A landscape with many peaks, sampled at points; each row gives a point and its height.
A climber steps from a point to the highest of its 2 nearest points, and stops where none of them is higher. Distance is the straight distance between rows; heights are no part of it.
<581>: [ 88  89  86 126  88 107  53  86 113 106  69 112 100  96  85 105 101  83
  93  98 141]  (h 6.55)
<978>: [ 64 129 132  56 108  88 129 107 103  84 112  77 144 102  76  92  91 115
 112 118  64]  (h 6.65)
<909>: [ 90 100 130 106 100 117  99 129  82  92 125 106 120  93  86 101 126  94
 106  61  74]  (h 5.96)
<1052>: [111 127  96 124 117 104 102  98 127 113  66  93  57 113 154  87  82 117
  91  95 133]  (h 6.11)
<1034>: [ 77  60  98 108 117  77  86  83 125  85 120 141  72  74  80 101 103  91
 106 102  73]  (h 5.10)
<294>: [114  60  69  94 101  69 119  88 114  95 125 115  85 101 130  93  88 108
 127 111  88]  (h 2.47)
<212>: [ 72 121 112  76  81  94 105  92 115  90 116  89 114 120 111  90  88 118
 103 126 110]  (h 6.98)
<1214>: [114 139  69  88  75 111  96  99  97 132  66  88 127 107  43 105 116  78
 114 108 134]  (h 3.65)
<908>: [117  84  71 117  64  90  92  99 101  99 142 126  77 110  96 108 108 109
 132  86 104]  (h 2.42)
<73>: [ 62 154 144 116 120 114  97 127  98 111 105  99 123 127 129 106 119 117
  98  78  88]  (h 7.37)
<353>: [131 110  87 128  96 127 101 109  86 129  82  73 120 105 131 101 109  79
 100  70 143]  (h 4.15)
<769>: [109  86  98  72 117  74 136 106  97  99 123  99 132 112 128  91 103  69
 126 113 113]  (h 1.27)
<213>: [ 97  93 108  90 125 101  96 114 112 103  91  89  93  72 121  88 103  90
 107  60  79]  (h 4.42)
<78>: [ 79 127 117  76 140  92 128 121 129 108  84  71 122  76 119  84  85 100
 119  81  72]  (h 6.70)
<395>: [ 67 103 120  94 115  94 104  98 128 103  91 110  68  98 119  77  78 121
  93 109  83]  (h 4.22)
<1041>: [123  84  69 113  75 107 106  97 102 122  99  88  51  82  71 100  60 127
  98  96  84]  (h 0.42)
<602>: [ 86  68  87  87 119  78 104  87 124  89 142 134 121  90  83  94 107  91
 136 136  80]  (h 5.55)
<835>: [ 87 139  90  97  84 114  93 105 109 137  59  77 134  98  45  93  93 107
 102 101 129]  (h 4.11)
<631>: [103 121 127 120 122 110  90 120  81  82  79 100 103 103 132 108 119  85
  76  73 104]  (h 4.77)
<729>: [ 95 125 111 124 106 142  84  97 101 121  55  67 124  98 107 100  87 120
  74  97 129]  (h 5.50)
<1060>: [110  89 124  72 113  93 135 112  86 113 101  96  63 115 135  90  69 126
  77 135  51]  (h 1.69)
<354>: [ 99  51  93 112 136  61 106  87  98  90 133 152  97 104 105  86  99 107
 105 145  76]  (h 2.18)
<42>: [ 97  77 122  89 106 113 106 126  86  90 124 106  97  79  77  96 104 103
 111  79  44]  (h 6.25)
<1033>: [ 93 116 108 142  97 126  68 110  92 133  79  97 132  96  78  93 126  83
  99  67 130]  (h 5.59)
<949>: [127  91  74  92  97  77 116  89  84  84  91 109  61  86  86 112  93  90
  90 112  78]  (h 0.57)
<1186>: [ 94 122 110 116  70 142  92 121  90 115 106  59 132  99  96  91  91 129
 118  68 110]  (h 3.89)
<827>: [ 51 114 144  97 129  96  88  93 128  82 100 101 119  91 105  86 102  96
  98  91  90]  (h 7.01)
<919>: [121 105  90  58  73 107 118  92 101  91 106  71 129  79  89 106 104  63
 115 107 102]  (h 7.18)
<1181>: [132  73  59 136  88  94  72  83  86  89  96 105 101  98 103 112 103  89
  92  72 132]  (h 7.28)
<569>: [ 75 105 121  75  85 103  96 108  85  79 136 109 126 103  60 104 110 103
 114 115  89]  (h 5.34)
<788>: [126  58  94 111 107 102 102  91  87  78 120  90  65  79 116  91  92 105
  80  81  77]  (h 4.83)
<1001>: [136 113  81 102 119 103  94 105  92 141  34  94 105  99  85 107 100  88
  87  90 123]  (h 6.50)
<1215>: [108 129  98 111 110 114 111 116 117 125  68  86  77 103 132 100  79 113
 110  83 114]  (h 6.34)
<505>: [115  94 107  72  84 108 121  96  89  83 130 102 138  78  89 102 123  59
 124 107  92]  (h 6.54)
<742>: [133  93  82 134  78 106  70  80  64  98  85 108  88 124  81 118  98 109
  58 114 123]  (h 8.42)
<1233>: [122  94 115  91 111 118 117 119  88  93  95  73 122  79 118  97 101  69
 104  63  88]  (h 4.26)
<838>: [113  73  85  91  82  93 101  71  91  91  98  94  54  74  68 114  75 101
  65 118  70]  (h 0.52)
<624>: [112 100  80 128  82 107  67  92  91 109  63 115  87 111  55 126 107  98
  78 106 124]  (h 7.92)
<70>: [ 85 135 111 104  90 128  76  96  98 116  67  67 144  92  37 107  99 109
  81 106 114]  (h 4.44)
<379>: [ 95  68 102 111 111  91  83  94 114  84  95 122  75  52  67  91  90  86
  96  92  71]  (h 5.02)
<410>: [109  85  65 109  90  77  80  73 117  85  96 118  69  91  99 117  94  79
 100 110 115]  (h 7.17)
<558>: [116  91 113  45 102  91 125 105  72  79 116 106 124 110  87 109 115  92
 101 144  82]  (h 1.35)
<202>: [ 88 105 116 100 125 110  94 108 120 107  83  87  80  83 146  79  83 122
  85  83  79]  (h 4.30)
<887>: [120  71  71  71  92  72 133  82  92  97 124 104  73 105 113  95  75 107
 112 137  71]  (h 2.28)
<366>: [ 59 135 133 111 113 105 102 125 105 101 113 104 102 136 122  90 103 146
 110 107  87]  (h 7.70)
<945>: [ 86  91 112 103  76 124  81  89  96  87 106  93  85 119 111 101  79 126
  72 128 113]  (h 6.02)
<632>: [135  99  95  70  99  93 117  97  85  85 104  96 109 105 132 113 109  70
  86 112 109]  (h 0.81)
<998>: [124  95  75 128  83  97  80  86  87  94  97 105  61 128 109 120  98 118
  75 109 121]  (h 7.96)
<1004>: [ 97 108 111  96  92 110 104  88  95 101  80  89  59 122 133 109  71 122
  67 123 105]  (h 5.80)
<673>: [ 71  94 107 116  90 116  85 118 106  96 132 111  96 116 107  92 107 123
 122  76 105]  (h 1.97)
<406>: [109 120  77 115  84 117 108 105  96 135  81  66 130 113 106  91 107  83
 119  85 151]  (h 3.78)
<229>: [ 82 109 133 115 126  94  98 110  83  88 107 130  93 129 136  99 122 114
  89 106 101]  (h 1.87)
<927>: [ 77  79  93 100  99  93  95 100 111  86 136 137  97  91  70  99  98  97
 125 102  82]  (h 5.25)
<630>: [105  85  75 101  85  96 113 105 111 113 132 104  92 106 125  91  95 104
 134  78  99]  (h 2.72)
<717>: [ 99 109  70  88  59  93 101  92 114 112 110  98 121  96  93  99 112  63
 128 109 138]  (h 2.74)
<684>: [ 87 143 110  85 130  98 123 125 115 123  74  71  98  92 133  94  84 108
 116  80  96]  (h 6.56)
<719>: [101  85 113  69 122  69 131  99  93  92 115 112  98 126 123  98  91 109
  94 143  86]  (h 1.91)
<912>: [104 100 117 107 117 115  87  92  84  85  69  98 105  99 112 117 113  73
  63  92 123]  (h 4.95)
<1007>: [ 57  87 116  81  93  88 116  99 127 107 118 107  90 101  75  87  77 135
 112 118  61]  (h 4.06)
<186>: [ 96 117 134  84 106 118 127 124  73 102 107  86  66 127 129 103  86 143
  79 119  54]  (h 1.59)
<987>: [ 80 131  93 131  84 112  74 110 115 119  84 106 114 103  69  92 126  88
 123  67 137]  (h 6.03)
<321>: [ 48  83 121  93 110  87  96  85 122  92 113 113  92  99 105  73  80 124
 102 132  77]  (h 4.14)
<142>: [103  91 122  76 103 131 108 111  93  85 104  51 125  83 137  85  97 102
  91  78  89]  (h 4.04)
<801>: [ 85  83 121 103 128  88 110 116  80  85 123 121 124 124 124  89 130  98
 110 105  91]  (h 1.72)
<646>: [101  78 125  99 123  83 115 116  82  87 126 139  88  95  63 106 117 103
  98  97  51]  (h 6.46)
<1157>: [ 48 126 135 112 127 101 101 101 112  92 104  94 140 115 121  91 122  96
 100  80  94]  (h 7.15)
<1227>: [130  72  84 125 109 102  97 100  84  79 117  93  88  90 148  92 109  92
  92  66 106]  (h 4.67)
<954>: [125  72  90  93 136  66 131  97  89  86 139 137 129  89 101 104 121  69
 117 137  80]  (h 1.88)
<232>: [114  67  89 117 146  54 114 111  90  89 136 152 106  99 109  93 128  88
 105 120  78]  (h 2.05)
<1118>: [ 97 122 108  83  83  97 115 108  97 100 121  95 102 146 123 115 105 125
 109 121 130]  (h 6.32)
<1026>: [120  87  68 121  83  99  67  79  96 103  86 110 117  90  88 116 123  66
 103  92 131]  (h 6.92)
<676>: [ 99  82  83  97  66 105  94  78 108 130  89  95  44  89  66 100  72 116
  75 113  80]  (h 0.48)
<661>: [140 101  67 100  92 105  99 100  97 111  57  92  92  96  81 108  86  95
  93 101 115]  (h 6.79)
<580>: [ 99 118 103 106  82 100  82  95  98  91  85 124 105 111  58 123 123  79
  94 105 122]  (h 7.46)
<516>: [ 70 126  94 104  92  84  95  98 127 115  94 116 111  91  65  98 121  76
 129  87 115]  (h 6.44)
<403>: [ 67 124 114  65 118  82 131 105 135 101 106  76 123  96 100  79  75 114
 113 116  75]  (h 6.83)
<284>: [ 96  83  94 135  89  98  82 113  90 100 126 132  74 115  89 111 119 115
 111  80  95]  (h 2.19)
<90>: [ 76 118 139 103 127  98  83 101  99  83  96 116 110  86  74 101 122 100
  88  86  82]  (h 6.84)
<944>: [ 79 129 115  85  66 109  96 108  94  95 111  80 138  99  55 100 102 110
 106  96 111]  (h 4.85)
<209>: [102 110 114  92  82 140 101 119  93  97 111  61 119 100 116 100  84 114
 102  81 100]  (h 3.77)
<768>: [111  96 110 132 124 106  97 116  87 104 100 105  85 104 145  99 120  92
  97  61  95]  (h 4.60)
<121>: [104 132  81 120 117 105  94 101 108 148  29  88 122 104  87  94 105  96
 102  81 138]  (h 6.23)
<882>: [113 100  92  64  97  82 134  94 104  98  98  87  76 116 114 116  81 116
  98 141  87]  (h 2.09)
<772>: [ 81  90 102  68  87 111 102  82 123  80 112  76 110  93 105  92  70 100
 101 122 100]  (h 7.38)
<1086>: [121  99  60 113  79 110  85  75 115 129  67  91  75 107  80 101  85 123
  98 104 135]  (h 7.14)
<1204>: [140  84  99  73 108  86 118  89  66  77  95 108  84  92 103 121 108  80
  77 113  80]  (h 0.64)
<281>: [122 104  87  79 110  68 132  96  91  86 109 118 106 105 118 105 118  73
 116 116 111]  (h 1.01)
<881>: [110  90  91  64  77 102 114 100  98  93 104  81 105  84 102  94  81  98
 105  98  99]  (h 7.74)
<523>: [ 94  85  95  72  98  91 102  83 113  78 136 126 137  75  82 106 117  57
 123 120  95]  (h 6.00)
<590>: [112  80  63 118  69  97  71  73 120 102  94  95  74  94 103  98  73 113
 100 106 129]  (h 7.47)
<529>: [124  88  84 119 105 122  86 104 101  97  84  83  96  91 142  92 100  91
  87  79 136]  (h 4.45)
<574>: [139  89  51 136  90  76  85  76  73  91  96 109  60 109 104 119 104  98
  79  86 114]  (h 7.61)
<897>: [ 85  89 103 118  82 122  62  93 101  92  94 100  92  99  96  98  91 109
  85  97 111]  (h 6.27)
<995>: [ 94  87 104  76  73 120  96 109  96  85 147  96 113  91  77  95  95 114
 117  97  60]  (h 5.83)
<1002>: [117 114  68  89  54 108  89  88 105 120  80  77 130  99  73 106 107  68
 112 111 147]  (h 3.17)
<113>: [102 139  96 102  85 100 115 108  97 129  93  92 111 118 111 107 108  90
 115  88 130]  (h 3.38)
<1053>: [105 114  91 120 113  82 102  95 115  98  81 120  55 123 132 109 102 105
  97  96 122]  (h 5.89)
<836>: [ 88 120 122 105 114 126  74  94 104  97  69  76 133 100  98 107 109  90
  70 100 136]  (h 5.21)
<895>: [ 78 131 133 113  78 134  80 110  94  99 114  82 127 111  76 104  97 136
  97  92 103]  (h 4.39)
<1231>: [ 93  49  95 100 124  72 116  92 117  97 135 128  90  99 125  71  86 118
 114 132  66]  (h 2.30)
<1208>: [ 99  93  99 110 114  91  95  80 104  91  75 115  36 115 129  97  92 112
  62 111 100]  (h 5.73)
<74>: [ 89 101 119  82 115  88 116 111 104  92 123  93 131 101 114  96 117  92
 119 101  95]  (h 1.54)
<1206>: [ 95 106 116  98 102 100 104 110  91  97  99 117  82 121 107 113 106 119
  98 100  86]  (h 2.00)
<28>: [129  75  67 126  82 101 107  77  86 115 100  77  51  83 106  95  61 128
  69  94  85]  (h 0.35)
<500>: [ 96 143 103 144 115 128  80 102 107 141  45  88 138 122 101 101 107 119
  85  89 141]  (h 5.84)
<1006>: [ 90 119  93  99  77  97 123 113 112 119 122  89 114 109 105  99 103  99
 140  83 113]  (h 3.05)
<1064>: [132  88 104  71 113  72 126 107  88  83 135 121 106  96  76 109 122  87
 115 131  66]  (h 1.64)
<227>: [ 89 110 137 104 103 103  95 116  81  81 109 133  90  97  53 116 112  94
  86  91  63]  (h 6.64)
<890>: [114  63  98 117 104  98  87  97  96  92  93 102  61  64  78  93  86 107
  77  68  58]  (h 4.94)
<818>: [ 92 113  91 114 102  88  92 107 133 116  96 122  76  95  92  99 104  94
 132  65 126]  (h 6.74)
<473>: [100 106 108 118 104 110  87 118  81 108  93  97 121  81  72 104 124  76
 106  61 102]  (h 5.63)
<267>: [102 109 103  88  87 119  76  95  89 108  67  80 143  86  65 105 111  80
  76 110 130]  (h 4.84)
<551>: [106  81 123  74 136  92 127 110  90  87 101  94  87 105 140  85  91 106
  86 127  65]  (h 1.78)
<549>: [107  84  79  80  94  88  83  59 118  72  99 103  97  82 107 121  94  74
  96 139 114]  (h 6.88)

Call two points neighbours if one is among the 2 nearest of the other. Go from one point of each pair to the other, from neighbour to neighbour, staying as high as possible. Name the lowest point that can't be avoided.
<366> / <818> => <1033>
<742> / <403> => <1208>
<213> / <818> => <209>
<881> / <590> => <549>

For each start below, name the point where the climber stops.
<788> => <881>
<945> => <742>
<1208> => <403>
<646> => <366>
<1002> => <590>
<768> => <590>
